The views of a scene show one set of named points, each view turned or mirrored, shifted and resized as a whole, with a little noise and some points left out.
In the rows, zero is written as 128.

Scene 1
View 1
z572: [117, 127, 133, 80, 115, 122, 96, 162, 116, 138, 133, 157, 123, 127, 69, 136, 128, 99, 131, 120, 136, 137, 106, 108, 139, 109, 124, 122, 113, 183, 136, 105]
z631: [122, 116, 132, 166, 153, 132, 126, 99, 100, 101, 53, 136, 161, 122, 125, 128, 112, 156, 103, 92, 132, 99, 98, 181, 119, 147, 125, 177, 164, 123, 129, 144]
z65: [123, 136, 96, 96, 125, 103, 71, 125, 125, 158, 70, 140, 114, 139, 78, 129, 111, 117, 166, 127, 145, 150, 109, 122, 157, 100, 134, 123, 123, 158, 125, 159]
z86: [116, 134, 125, 68, 121, 129, 96, 146, 122, 147, 105, 155, 117, 141, 73, 115, 129, 91, 147, 148, 130, 147, 105, 119, 139, 93, 144, 99, 118, 152, 131, 124]
z651: [122, 138, 121, 71, 105, 129, 108, 113, 139, 76, 123, 180, 128, 135, 82, 101, 141, 60, 132, 138, 138, 154, 115, 116, 103, 97, 135, 117, 130, 123, 121, 140]
z942: [128, 120, 136, 92, 119, 117, 92, 154, 116, 135, 129, 137, 113, 122, 73, 134, 119, 110, 141, 137, 117, 135, 119, 110, 158, 110, 139, 120, 113, 180, 138, 102]
z733: [133, 143, 115, 133, 108, 128, 95, 106, 139, 89, 96, 170, 142, 117, 103, 123, 121, 112, 103, 77, 165, 115, 99, 109, 81, 117, 101, 167, 144, 154, 116, 141]
z244: [116, 141, 119, 93, 115, 129, 105, 122, 131, 112, 99, 172, 135, 135, 86, 116, 133, 91, 123, 112, 154, 139, 97, 124, 102, 104, 121, 130, 136, 138, 125, 140]
z281: [122, 120, 133, 99, 134, 131, 116, 123, 113, 112, 93, 147, 132, 130, 93, 115, 125, 104, 133, 144, 118, 136, 115, 148, 140, 115, 148, 123, 134, 128, 133, 128]
z160: [108, 105, 142, 125, 144, 125, 153, 136, 89, 76, 116, 157, 166, 129, 93, 147, 133, 125, 94, 87, 134, 115, 92, 180, 124, 156, 114, 174, 148, 140, 147, 120]
z661: [130, 147, 101, 119, 118, 116, 67, 127, 136, 160, 65, 150, 118, 132, 93, 125, 112, 127, 141, 99, 163, 130, 97, 105, 119, 99, 115, 137, 128, 165, 119, 150]
z444: [118, 136, 116, 67, 115, 116, 85, 144, 129, 141, 111, 160, 114, 140, 68, 119, 130, 88, 151, 142, 139, 152, 108, 109, 139, 95, 136, 107, 114, 154, 129, 134]
z959: [110, 98, 168, 107, 130, 136, 146, 169, 88, 86, 159, 149, 154, 113, 80, 146, 136, 115, 91, 110, 111, 111, 106, 154, 135, 147, 127, 151, 130, 169, 153, 72]
z498: [119, 109, 129, 148, 153, 119, 124, 116, 95, 119, 66, 127, 147, 127, 107, 139, 108, 151, 121, 105, 124, 111, 102, 177, 147, 145, 134, 161, 150, 135, 138, 137]
z404: [121, 128, 121, 117, 136, 126, 107, 113, 117, 130, 67, 141, 134, 135, 101, 119, 118, 122, 133, 123, 133, 129, 102, 147, 131, 116, 136, 136, 142, 132, 129, 149]
z210: [137, 129, 128, 136, 126, 140, 111, 76, 130, 76, 66, 146, 140, 122, 123, 98, 112, 114, 120, 132, 123, 122, 119, 150, 106, 116, 149, 146, 159, 98, 113, 152]
z665: [124, 143, 115, 99, 106, 128, 99, 110, 140, 85, 106, 180, 136, 132, 91, 114, 134, 86, 117, 101, 159, 141, 103, 113, 91, 104, 113, 142, 138, 136, 119, 144]
z139: [128, 138, 90, 99, 112, 100, 79, 87, 138, 96, 72, 158, 124, 142, 93, 117, 114, 94, 160, 125, 146, 157, 124, 123, 142, 99, 136, 141, 134, 123, 116, 189]
z329: [133, 113, 133, 144, 124, 118, 112, 110, 113, 73, 109, 136, 145, 109, 103, 137, 113, 128, 116, 101, 124, 112, 123, 143, 134, 140, 130, 173, 144, 150, 131, 131]
View 2
z281: [141, 124, 135, 126, 126, 126, 166, 121, 138, 100, 124, 144, 128, 123, 129, 166, 92, 126, 117, 129, 118, 123, 129, 149, 122, 138, 95, 102, 128, 128, 146, 147]
z572: [167, 137, 120, 123, 98, 85, 168, 119, 125, 109, 109, 168, 108, 149, 108, 170, 102, 139, 134, 137, 123, 89, 123, 144, 158, 146, 88, 133, 133, 84, 165, 144]
z959: [170, 95, 128, 120, 76, 95, 174, 90, 87, 125, 130, 170, 110, 105, 99, 128, 85, 80, 124, 177, 110, 84, 147, 176, 139, 149, 92, 128, 140, 123, 181, 163]
z665: [123, 127, 131, 118, 115, 109, 185, 135, 133, 93, 127, 167, 114, 104, 89, 135, 117, 154, 139, 100, 142, 110, 130, 116, 148, 144, 123, 135, 134, 117, 126, 124]
z651: [110, 141, 134, 134, 118, 112, 183, 116, 128, 74, 134, 167, 124, 103, 95, 171, 108, 154, 141, 103, 126, 99, 123, 102, 134, 138, 93, 112, 146, 125, 125, 132]
z444: [144, 155, 125, 124, 122, 101, 169, 126, 142, 91, 109, 157, 116, 153, 124, 190, 105, 163, 135, 119, 125, 101, 114, 127, 150, 142, 81, 111, 134, 88, 147, 138]
z733: [141, 107, 126, 112, 108, 114, 179, 152, 133, 116, 127, 166, 113, 102, 84, 100, 120, 146, 134, 102, 154, 126, 143, 127, 159, 150, 151, 160, 123, 126, 129, 121]
z86: [146, 153, 118, 129, 118, 99, 165, 120, 144, 92, 115, 152, 120, 151, 124, 192, 94, 155, 131, 121, 124, 98, 112, 142, 140, 141, 72, 111, 136, 102, 150, 142]
z210: [120, 105, 141, 126, 133, 153, 160, 140, 144, 107, 139, 139, 137, 88, 120, 132, 98, 120, 119, 103, 128, 160, 142, 134, 114, 129, 133, 118, 116, 165, 119, 138]
z160: [152, 91, 144, 108, 104, 128, 186, 104, 110, 116, 132, 154, 113, 91, 103, 101, 95, 93, 110, 158, 123, 114, 150, 172, 129, 153, 122, 115, 131, 126, 164, 149]
z404: [144, 124, 133, 111, 136, 134, 168, 139, 152, 108, 123, 136, 123, 126, 133, 139, 99, 137, 107, 118, 136, 139, 130, 159, 128, 147, 119, 111, 118, 125, 141, 139]
z631: [154, 80, 142, 100, 126, 152, 170, 140, 142, 131, 135, 129, 124, 98, 125, 81, 94, 100, 96, 135, 138, 160, 154, 187, 121, 152, 154, 127, 106, 151, 145, 141]
z139: [120, 137, 154, 120, 146, 155, 170, 149, 154, 90, 103, 148, 125, 123, 128, 159, 122, 157, 126, 91, 130, 143, 133, 103, 143, 134, 117, 100, 117, 91, 119, 124]
z942: [167, 133, 122, 135, 101, 98, 150, 127, 124, 120, 104, 163, 118, 156, 126, 186, 96, 127, 131, 140, 113, 105, 126, 142, 151, 139, 80, 124, 125, 93, 168, 150]
z244: [133, 134, 127, 116, 122, 106, 184, 127, 141, 90, 130, 155, 119, 117, 101, 142, 107, 157, 130, 109, 141, 108, 121, 134, 142, 147, 112, 125, 135, 116, 136, 128]
z498: [161, 96, 143, 104, 129, 151, 166, 134, 143, 130, 118, 129, 120, 121, 142, 105, 94, 102, 99, 146, 129, 148, 151, 188, 126, 149, 132, 111, 105, 121, 161, 147]
z65: [152, 147, 134, 113, 140, 130, 163, 152, 167, 106, 93, 140, 120, 164, 145, 170, 112, 161, 120, 111, 133, 132, 123, 135, 151, 144, 102, 110, 110, 73, 146, 130]
View 3
z404: [116, 140, 149, 109, 169, 119, 129, 114, 148, 133, 139, 122, 119, 124, 147, 109, 155, 144, 152, 105, 143, 140, 120, 135, 142, 127, 127, 110, 144, 124, 95, 143]
z210: [111, 132, 148, 136, 149, 112, 150, 132, 122, 104, 142, 96, 107, 125, 149, 96, 138, 115, 152, 96, 139, 126, 129, 153, 119, 137, 127, 104, 130, 101, 83, 139]
z661: [112, 146, 144, 83, 148, 122, 116, 118, 156, 140, 169, 107, 124, 140, 120, 104, 164, 137, 173, 106, 134, 129, 93, 86, 156, 59, 114, 106, 147, 145, 127, 137]
z244: [117, 149, 162, 111, 151, 133, 149, 69, 170, 152, 143, 119, 138, 131, 123, 108, 143, 139, 155, 99, 129, 135, 106, 127, 156, 82, 101, 125, 138, 149, 100, 135]
z281: [107, 129, 138, 117, 163, 120, 145, 106, 167, 149, 124, 127, 128, 115, 149, 107, 152, 153, 143, 94, 146, 141, 119, 146, 152, 132, 101, 109, 143, 138, 94, 147]
z139: [96, 121, 137, 110, 136, 103, 187, 155, 144, 138, 146, 87, 133, 129, 116, 99, 150, 165, 166, 96, 133, 126, 100, 108, 139, 104, 90, 106, 132, 129, 114, 138]
z631: [138, 149, 163, 112, 176, 125, 94, 136, 118, 101, 155, 125, 119, 135, 154, 121, 168, 132, 132, 121, 147, 140, 138, 137, 124, 150, 187, 113, 142, 86, 100, 130]
z86: [100, 137, 132, 104, 160, 126, 149, 83, 192, 179, 124, 130, 125, 116, 142, 104, 148, 157, 161, 90, 140, 137, 100, 129, 173, 95, 69, 108, 148, 171, 100, 151]
z329: [138, 127, 144, 126, 154, 123, 126, 122, 150, 122, 134, 125, 161, 129, 137, 112, 166, 128, 110, 90, 144, 128, 135, 139, 134, 134, 157, 97, 125, 120, 118, 111]
z665: [122, 146, 163, 127, 136, 126, 172, 81, 151, 132, 151, 102, 147, 135, 112, 104, 139, 130, 149, 95, 121, 131, 115, 126, 143, 81, 109, 125, 128, 133, 103, 121]
z65: [96, 131, 127, 83, 153, 110, 138, 142, 174, 162, 144, 114, 128, 132, 128, 102, 169, 171, 168, 100, 141, 135, 88, 92, 165, 87, 92, 100, 144, 156, 125, 146]
View 4
z65: [145, 93, 143, 151, 138, 92, 125, 119, 137, 126, 163, 135, 144, 165, 130, 149, 97, 111, 137, 118, 85, 118, 166, 94, 118, 148, 144, 130, 108, 154, 119, 142]
z942: [132, 118, 138, 151, 92, 106, 143, 104, 125, 136, 162, 122, 141, 133, 121, 151, 116, 111, 163, 135, 100, 98, 168, 108, 156, 175, 127, 147, 153, 128, 110, 117]
z631: [115, 151, 86, 129, 188, 136, 130, 124, 97, 120, 91, 135, 144, 68, 145, 143, 136, 162, 107, 132, 109, 83, 105, 99, 109, 138, 102, 180, 148, 153, 167, 109]
z86: [144, 100, 150, 156, 108, 111, 132, 113, 122, 142, 163, 111, 110, 151, 115, 167, 120, 111, 150, 138, 103, 100, 143, 109, 139, 163, 130, 133, 135, 149, 85, 111]
z733: [106, 122, 77, 83, 138, 109, 119, 96, 114, 81, 127, 119, 119, 119, 146, 142, 122, 161, 119, 112, 148, 85, 113, 103, 108, 156, 88, 152, 125, 140, 113, 114]
z139: [133, 110, 128, 133, 138, 95, 120, 129, 122, 111, 154, 162, 130, 124, 150, 146, 130, 142, 132, 113, 106, 100, 128, 91, 86, 140, 142, 138, 78, 167, 79, 140]
z498: [123, 144, 104, 146, 177, 129, 140, 125, 106, 128, 105, 137, 156, 80, 139, 136, 128, 140, 125, 136, 96, 96, 126, 103, 120, 141, 115, 169, 150, 155, 169, 115]
z651: [136, 108, 135, 124, 92, 113, 121, 112, 112, 121, 166, 128, 86, 131, 129, 176, 144, 138, 152, 130, 141, 82, 106, 105, 112, 165, 123, 136, 104, 159, 29, 108]
z210: [124, 144, 108, 131, 142, 123, 117, 122, 95, 120, 123, 153, 116, 81, 143, 171, 149, 171, 106, 133, 116, 67, 102, 89, 89, 140, 122, 183, 109, 152, 102, 120]
z572: [127, 109, 124, 135, 98, 110, 142, 100, 128, 121, 157, 102, 129, 140, 121, 146, 113, 111, 167, 130, 120, 104, 152, 117, 152, 176, 113, 131, 157, 137, 103, 107]
z444: [140, 97, 145, 145, 109, 108, 131, 112, 124, 131, 169, 121, 116, 155, 123, 157, 115, 112, 156, 127, 109, 106, 146, 107, 132, 163, 129, 127, 123, 152, 80, 121]
z404: [137, 118, 121, 142, 156, 119, 126, 125, 110, 130, 131, 131, 127, 116, 133, 158, 124, 138, 121, 133, 101, 97, 123, 97, 110, 143, 121, 152, 125, 158, 127, 118]
z244: [128, 107, 114, 116, 130, 116, 125, 113, 117, 112, 147, 115, 105, 134, 132, 156, 126, 138, 138, 126, 134, 96, 112, 108, 116, 158, 107, 134, 124, 160, 86, 110]
z959: [114, 149, 99, 141, 104, 139, 160, 102, 110, 131, 124, 98, 137, 72, 120, 130, 142, 127, 179, 149, 136, 87, 126, 129, 171, 184, 94, 159, 201, 131, 129, 76]
z661: [130, 93, 112, 116, 151, 93, 116, 105, 125, 103, 145, 120, 130, 163, 136, 151, 97, 133, 113, 111, 107, 108, 148, 94, 112, 148, 112, 138, 114, 143, 135, 137]
z329: [109, 155, 90, 127, 129, 115, 141, 111, 111, 108, 122, 147, 147, 75, 147, 129, 137, 152, 145, 129, 124, 85, 130, 104, 124, 160, 109, 170, 143, 137, 129, 113]
z160: [114, 148, 94, 134, 148, 140, 152, 118, 109, 122, 110, 119, 138, 63, 136, 130, 147, 142, 159, 141, 130, 89, 105, 118, 138, 157, 98, 159, 170, 154, 131, 86]

Which points are out of place in each view (at most two, in the order of its rows)? Write none if all are in place.
view 1 | z160
view 2 | none
view 3 | z404, z244
view 4 | z65, z651

Scene 2
View 1
z493: [91, 142, 120, 119, 114, 139, 145, 136, 128, 143, 133, 68, 143, 143, 134, 166, 128, 99, 103, 111, 128, 102, 111, 193, 131, 182, 144, 156, 97, 154, 137, 94]
z785: [163, 71, 127, 121, 116, 167, 121, 152, 170, 116, 105, 112, 102, 110, 84, 119, 146, 99, 152, 126, 102, 96, 192, 120, 144, 144, 156, 99, 120, 136, 178, 53]
z669: [123, 103, 117, 122, 127, 107, 153, 147, 123, 180, 96, 124, 105, 124, 105, 110, 138, 117, 143, 77, 120, 97, 117, 91, 146, 118, 154, 116, 107, 117, 131, 125]
z826: [144, 142, 141, 141, 118, 132, 108, 181, 133, 124, 128, 77, 130, 132, 123, 180, 121, 83, 140, 138, 113, 95, 134, 150, 136, 172, 133, 124, 134, 146, 179, 90]
z547: [125, 146, 153, 149, 108, 135, 130, 150, 125, 163, 128, 121, 135, 127, 147, 155, 174, 125, 162, 106, 129, 88, 113, 118, 111, 145, 119, 105, 117, 120, 135, 143]
z538: [122, 129, 156, 129, 119, 158, 116, 129, 141, 130, 112, 131, 136, 117, 144, 130, 157, 125, 161, 126, 125, 83, 135, 131, 129, 149, 129, 95, 110, 129, 156, 120]
z934: [149, 136, 178, 135, 117, 190, 81, 139, 158, 92, 124, 128, 144, 112, 149, 147, 164, 111, 172, 164, 120, 77, 165, 155, 121, 164, 118, 81, 124, 140, 184, 98]
z277: [109, 141, 157, 121, 134, 160, 100, 128, 138, 98, 102, 128, 146, 120, 154, 121, 123, 112, 153, 142, 122, 77, 135, 150, 143, 150, 133, 95, 105, 137, 181, 115]
z273: [138, 107, 127, 127, 127, 133, 121, 157, 141, 134, 107, 106, 118, 125, 107, 130, 121, 97, 142, 118, 112, 95, 141, 122, 150, 144, 152, 110, 119, 132, 171, 94]
z682: [119, 156, 137, 97, 140, 114, 103, 144, 105, 146, 106, 100, 130, 123, 107, 155, 129, 73, 146, 99, 109, 112, 84, 178, 143, 173, 175, 143, 121, 131, 116, 123]
z349: [201, 98, 150, 144, 94, 156, 116, 183, 157, 164, 141, 110, 96, 109, 70, 173, 216, 98, 186, 110, 103, 104, 156, 110, 99, 156, 138, 101, 156, 118, 117, 86]
z364: [92, 141, 136, 98, 109, 167, 135, 104, 131, 141, 137, 90, 140, 130, 127, 155, 172, 110, 123, 104, 127, 106, 109, 215, 115, 190, 151, 153, 95, 149, 101, 94]
z41: [142, 96, 137, 125, 123, 174, 102, 142, 170, 89, 106, 101, 125, 119, 116, 127, 117, 97, 136, 153, 110, 88, 182, 147, 150, 155, 146, 100, 113, 151, 205, 57]
z907: [128, 74, 112, 106, 133, 138, 136, 131, 150, 141, 75, 140, 101, 113, 93, 78, 119, 111, 143, 96, 112, 95, 157, 95, 164, 116, 173, 104, 100, 122, 163, 92]
z861: [120, 125, 148, 152, 98, 165, 142, 135, 145, 149, 126, 124, 137, 126, 159, 143, 180, 146, 151, 119, 137, 75, 148, 114, 111, 136, 105, 94, 105, 128, 153, 120]
z430: [91, 133, 115, 108, 150, 104, 123, 142, 114, 132, 85, 100, 132, 134, 123, 120, 72, 87, 116, 107, 117, 98, 102, 146, 176, 147, 171, 135, 98, 139, 169, 113]
z833: [151, 100, 151, 128, 123, 155, 108, 143, 146, 131, 95, 149, 111, 106, 115, 107, 156, 118, 178, 118, 111, 84, 159, 94, 135, 123, 145, 78, 121, 118, 163, 111]
z994: [160, 117, 161, 162, 89, 183, 122, 155, 167, 132, 141, 118, 127, 121, 142, 155, 196, 137, 170, 144, 127, 79, 173, 112, 103, 144, 96, 81, 125, 131, 167, 96]
z405: [142, 115, 133, 168, 98, 140, 144, 175, 148, 153, 129, 92, 124, 132, 135, 158, 144, 122, 138, 123, 126, 85, 152, 100, 130, 137, 111, 106, 123, 132, 181, 101]
z111: [123, 126, 128, 82, 146, 124, 102, 138, 118, 132, 97, 107, 118, 118, 85, 134, 127, 69, 150, 98, 100, 113, 104, 179, 149, 173, 189, 146, 118, 135, 120, 94]
View 2
z682: [147, 149, 103, 126, 135, 149, 140, 164, 82, 200, 172, 89, 99, 78, 108, 61, 97, 128, 84, 120, 111, 122, 108, 158, 157, 163, 155, 159, 163, 139, 125, 129]
z364: [120, 179, 97, 103, 121, 124, 169, 156, 119, 188, 212, 119, 119, 79, 129, 36, 123, 120, 128, 127, 127, 108, 94, 119, 147, 136, 111, 169, 186, 138, 139, 141]
z277: [151, 157, 117, 133, 127, 114, 161, 127, 150, 181, 158, 149, 111, 106, 108, 134, 147, 123, 131, 127, 119, 135, 128, 144, 77, 134, 143, 151, 110, 174, 157, 139]
z273: [119, 156, 116, 136, 105, 150, 133, 135, 133, 167, 141, 145, 99, 102, 96, 149, 134, 120, 85, 151, 121, 134, 117, 125, 114, 118, 154, 157, 137, 119, 136, 116]
z538: [130, 164, 125, 130, 103, 107, 147, 124, 157, 162, 153, 132, 113, 93, 120, 130, 137, 106, 124, 135, 115, 132, 107, 151, 87, 127, 125, 148, 130, 157, 133, 142]
z111: [133, 139, 98, 130, 140, 160, 145, 162, 99, 186, 160, 102, 105, 87, 104, 85, 94, 161, 83, 134, 118, 135, 120, 144, 161, 147, 162, 157, 149, 119, 134, 119]
z547: [130, 170, 137, 134, 84, 115, 118, 131, 125, 170, 156, 109, 99, 88, 108, 125, 138, 60, 93, 137, 102, 114, 90, 166, 91, 141, 129, 147, 144, 153, 107, 138]
z41: [104, 164, 116, 124, 129, 156, 157, 118, 163, 169, 150, 180, 123, 115, 98, 158, 140, 149, 127, 162, 138, 155, 139, 94, 91, 98, 148, 164, 121, 129, 171, 107]
z833: [105, 149, 134, 146, 92, 112, 127, 119, 177, 129, 121, 127, 119, 91, 117, 172, 124, 129, 104, 151, 117, 149, 114, 148, 90, 115, 135, 139, 112, 129, 119, 135]
z934: [101, 182, 138, 120, 137, 122, 152, 105, 174, 178, 158, 149, 139, 100, 114, 135, 127, 104, 163, 153, 129, 164, 138, 130, 54, 119, 120, 155, 120, 179, 149, 123]
z430: [184, 137, 91, 145, 118, 149, 147, 161, 90, 191, 156, 147, 75, 116, 90, 129, 155, 136, 56, 115, 112, 110, 118, 140, 133, 142, 182, 158, 133, 128, 161, 126]
z994: [75, 193, 150, 117, 85, 112, 132, 105, 183, 151, 154, 146, 135, 89, 119, 147, 135, 67, 146, 171, 122, 144, 107, 122, 58, 99, 100, 155, 139, 149, 116, 132]
z405: [107, 187, 136, 130, 72, 136, 123, 121, 143, 166, 150, 155, 102, 102, 99, 157, 158, 57, 92, 167, 117, 116, 102, 118, 79, 108, 128, 163, 148, 127, 128, 121]
z493: [144, 180, 96, 108, 113, 147, 159, 156, 96, 209, 202, 147, 101, 95, 106, 66, 150, 97, 99, 130, 122, 98, 96, 110, 139, 130, 132, 171, 183, 133, 153, 128]
z907: [130, 133, 101, 156, 80, 124, 144, 144, 158, 119, 122, 136, 95, 99, 112, 174, 140, 176, 67, 139, 121, 132, 101, 131, 129, 105, 157, 140, 116, 89, 139, 132]
z826: [118, 177, 129, 121, 125, 170, 130, 126, 107, 211, 159, 149, 105, 104, 82, 121, 132, 71, 99, 158, 120, 139, 132, 118, 90, 127, 148, 174, 153, 149, 144, 100]
z785: [75, 164, 122, 132, 104, 158, 138, 125, 170, 138, 133, 156, 122, 98, 105, 167, 120, 150, 102, 175, 137, 156, 130, 95, 113, 88, 142, 157, 130, 95, 144, 108]
View 3
z547: [137, 148, 95, 140, 162, 126, 149, 120, 153, 116, 130, 162, 137, 125, 136, 131, 102, 129, 131, 106, 129, 127, 167, 153, 128, 142, 96, 128, 129, 136, 130, 102]
z493: [121, 134, 128, 115, 140, 125, 143, 109, 142, 121, 136, 146, 78, 126, 140, 135, 89, 135, 151, 98, 169, 136, 115, 135, 143, 158, 85, 134, 116, 136, 145, 105]
z907: [136, 149, 121, 111, 161, 138, 132, 140, 125, 119, 161, 124, 137, 136, 118, 134, 145, 132, 94, 92, 130, 184, 162, 117, 150, 123, 129, 130, 122, 102, 120, 95]
z405: [138, 169, 109, 118, 163, 149, 124, 129, 155, 110, 137, 161, 107, 115, 134, 132, 107, 114, 130, 128, 119, 129, 166, 132, 143, 134, 105, 131, 139, 128, 124, 113]
z430: [109, 130, 102, 113, 147, 135, 156, 122, 130, 123, 152, 140, 126, 139, 127, 113, 104, 128, 104, 71, 168, 161, 120, 115, 166, 134, 94, 146, 126, 136, 129, 107]
z538: [138, 157, 121, 127, 161, 125, 152, 117, 152, 111, 135, 133, 128, 128, 128, 117, 122, 133, 137, 104, 117, 143, 157, 148, 127, 150, 123, 139, 123, 139, 118, 106]
z349: [176, 162, 123, 172, 152, 140, 124, 141, 148, 113, 122, 126, 120, 126, 149, 176, 100, 136, 140, 148, 91, 131, 177, 136, 104, 110, 106, 123, 106, 110, 134, 116]
z669: [134, 134, 101, 124, 162, 127, 134, 137, 133, 124, 148, 154, 144, 128, 131, 150, 123, 132, 104, 93, 150, 161, 170, 139, 141, 129, 103, 119, 123, 103, 134, 86]
z934: [144, 178, 136, 139, 156, 138, 155, 111, 160, 100, 132, 113, 112, 131, 126, 104, 114, 129, 148, 123, 84, 135, 141, 140, 120, 151, 133, 152, 121, 162, 107, 127]
z277: [125, 160, 120, 122, 158, 131, 162, 109, 150, 108, 143, 127, 125, 136, 122, 94, 121, 130, 132, 96, 119, 148, 138, 137, 136, 152, 125, 150, 127, 155, 110, 112]
z861: [140, 164, 124, 118, 168, 125, 139, 114, 161, 110, 135, 158, 117, 114, 127, 129, 124, 127, 146, 119, 118, 134, 173, 163, 124, 158, 122, 125, 132, 133, 120, 95]
z994: [154, 179, 131, 134, 162, 140, 131, 120, 164, 103, 127, 142, 107, 117, 130, 130, 119, 125, 151, 144, 84, 128, 175, 151, 117, 144, 128, 134, 131, 139, 115, 114]
z785: [145, 167, 136, 118, 153, 155, 119, 140, 129, 111, 156, 111, 108, 129, 123, 137, 129, 125, 106, 120, 107, 171, 150, 101, 149, 114, 128, 141, 122, 111, 121, 118]
z41: [134, 174, 141, 115, 151, 155, 136, 124, 138, 105, 150, 109, 96, 132, 123, 109, 122, 123, 124, 119, 102, 155, 130, 107, 148, 133, 132, 153, 124, 141, 111, 127]
z364: [133, 128, 148, 129, 139, 110, 152, 104, 141, 117, 130, 127, 81, 130, 139, 147, 100, 152, 169, 100, 159, 144, 115, 151, 120, 170, 96, 128, 100, 133, 149, 99]
z826: [132, 156, 109, 139, 144, 148, 144, 121, 145, 112, 132, 138, 102, 131, 139, 121, 80, 122, 136, 117, 128, 123, 129, 118, 144, 129, 95, 148, 125, 148, 127, 131]
View 4
z934: [113, 120, 116, 151, 152, 163, 131, 135, 155, 117, 154, 194, 143, 139, 85, 101, 128, 129, 127, 125, 49, 98, 118, 160, 145, 138, 172, 132, 142, 138, 125, 110]
z833: [142, 143, 130, 135, 129, 137, 102, 140, 144, 119, 128, 159, 134, 114, 120, 115, 151, 125, 88, 105, 42, 116, 104, 109, 139, 104, 154, 105, 146, 116, 128, 168]
z493: [102, 104, 139, 188, 112, 123, 190, 112, 126, 85, 95, 161, 128, 144, 162, 123, 105, 110, 126, 100, 170, 136, 141, 161, 153, 154, 144, 140, 153, 127, 115, 146]
z41: [154, 112, 126, 148, 109, 164, 118, 118, 147, 97, 156, 185, 134, 139, 104, 115, 155, 131, 130, 113, 84, 133, 121, 184, 121, 137, 171, 88, 147, 145, 113, 153]
z994: [91, 137, 131, 148, 153, 155, 126, 144, 126, 119, 142, 200, 139, 128, 110, 103, 130, 139, 82, 130, 42, 93, 121, 129, 129, 130, 173, 151, 137, 172, 134, 154]
z273: [134, 130, 142, 150, 101, 133, 130, 122, 149, 102, 131, 158, 117, 126, 136, 135, 142, 122, 97, 102, 103, 132, 118, 142, 129, 122, 165, 98, 143, 115, 120, 172]
z826: [95, 128, 145, 166, 100, 133, 160, 126, 173, 94, 145, 178, 115, 135, 132, 140, 115, 121, 106, 110, 127, 121, 131, 166, 123, 142, 185, 123, 127, 122, 129, 133]
z785: [161, 126, 129, 142, 107, 152, 95, 110, 135, 95, 141, 162, 135, 138, 133, 115, 166, 129, 109, 106, 67, 131, 112, 146, 103, 138, 187, 84, 138, 150, 132, 185]
z538: [125, 131, 127, 147, 136, 134, 130, 131, 131, 116, 113, 168, 135, 121, 121, 110, 134, 121, 102, 107, 71, 118, 113, 123, 152, 117, 143, 123, 150, 121, 116, 157]
z669: [131, 146, 148, 146, 105, 101, 132, 134, 129, 111, 84, 137, 117, 104, 166, 133, 137, 113, 70, 91, 105, 139, 116, 90, 148, 98, 131, 114, 151, 96, 119, 202]
z861: [94, 135, 134, 155, 150, 134, 146, 145, 111, 117, 111, 188, 134, 120, 121, 107, 124, 131, 77, 119, 73, 112, 123, 124, 157, 116, 132, 161, 150, 150, 117, 163]
z349: [91, 157, 139, 157, 132, 125, 111, 120, 149, 106, 126, 150, 140, 139, 169, 107, 122, 126, 71, 118, 45, 84, 113, 81, 90, 151, 231, 137, 117, 155, 171, 173]
z111: [143, 115, 131, 172, 98, 106, 139, 101, 168, 88, 95, 112, 135, 145, 169, 126, 117, 90, 142, 84, 132, 133, 118, 124, 144, 147, 174, 96, 146, 73, 131, 139]
z682: [110, 123, 141, 177, 106, 101, 164, 116, 179, 97, 91, 119, 123, 140, 164, 131, 102, 90, 126, 89, 141, 122, 126, 122, 153, 141, 166, 115, 140, 66, 131, 126]
z907: [177, 135, 131, 133, 100, 127, 100, 121, 127, 106, 107, 138, 129, 112, 140, 125, 171, 113, 97, 93, 82, 149, 103, 116, 138, 98, 131, 77, 156, 102, 113, 201]
z364: [109, 92, 127, 195, 136, 122, 178, 103, 113, 84, 76, 142, 150, 163, 171, 98, 97, 99, 144, 102, 137, 121, 135, 135, 165, 163, 148, 156, 159, 136, 126, 132]

Which points are out of place in each view (at most two, in the order of its rows)? Write none if all are in place.
view 1 | z547
view 2 | z682
view 3 | z785
view 4 | z538
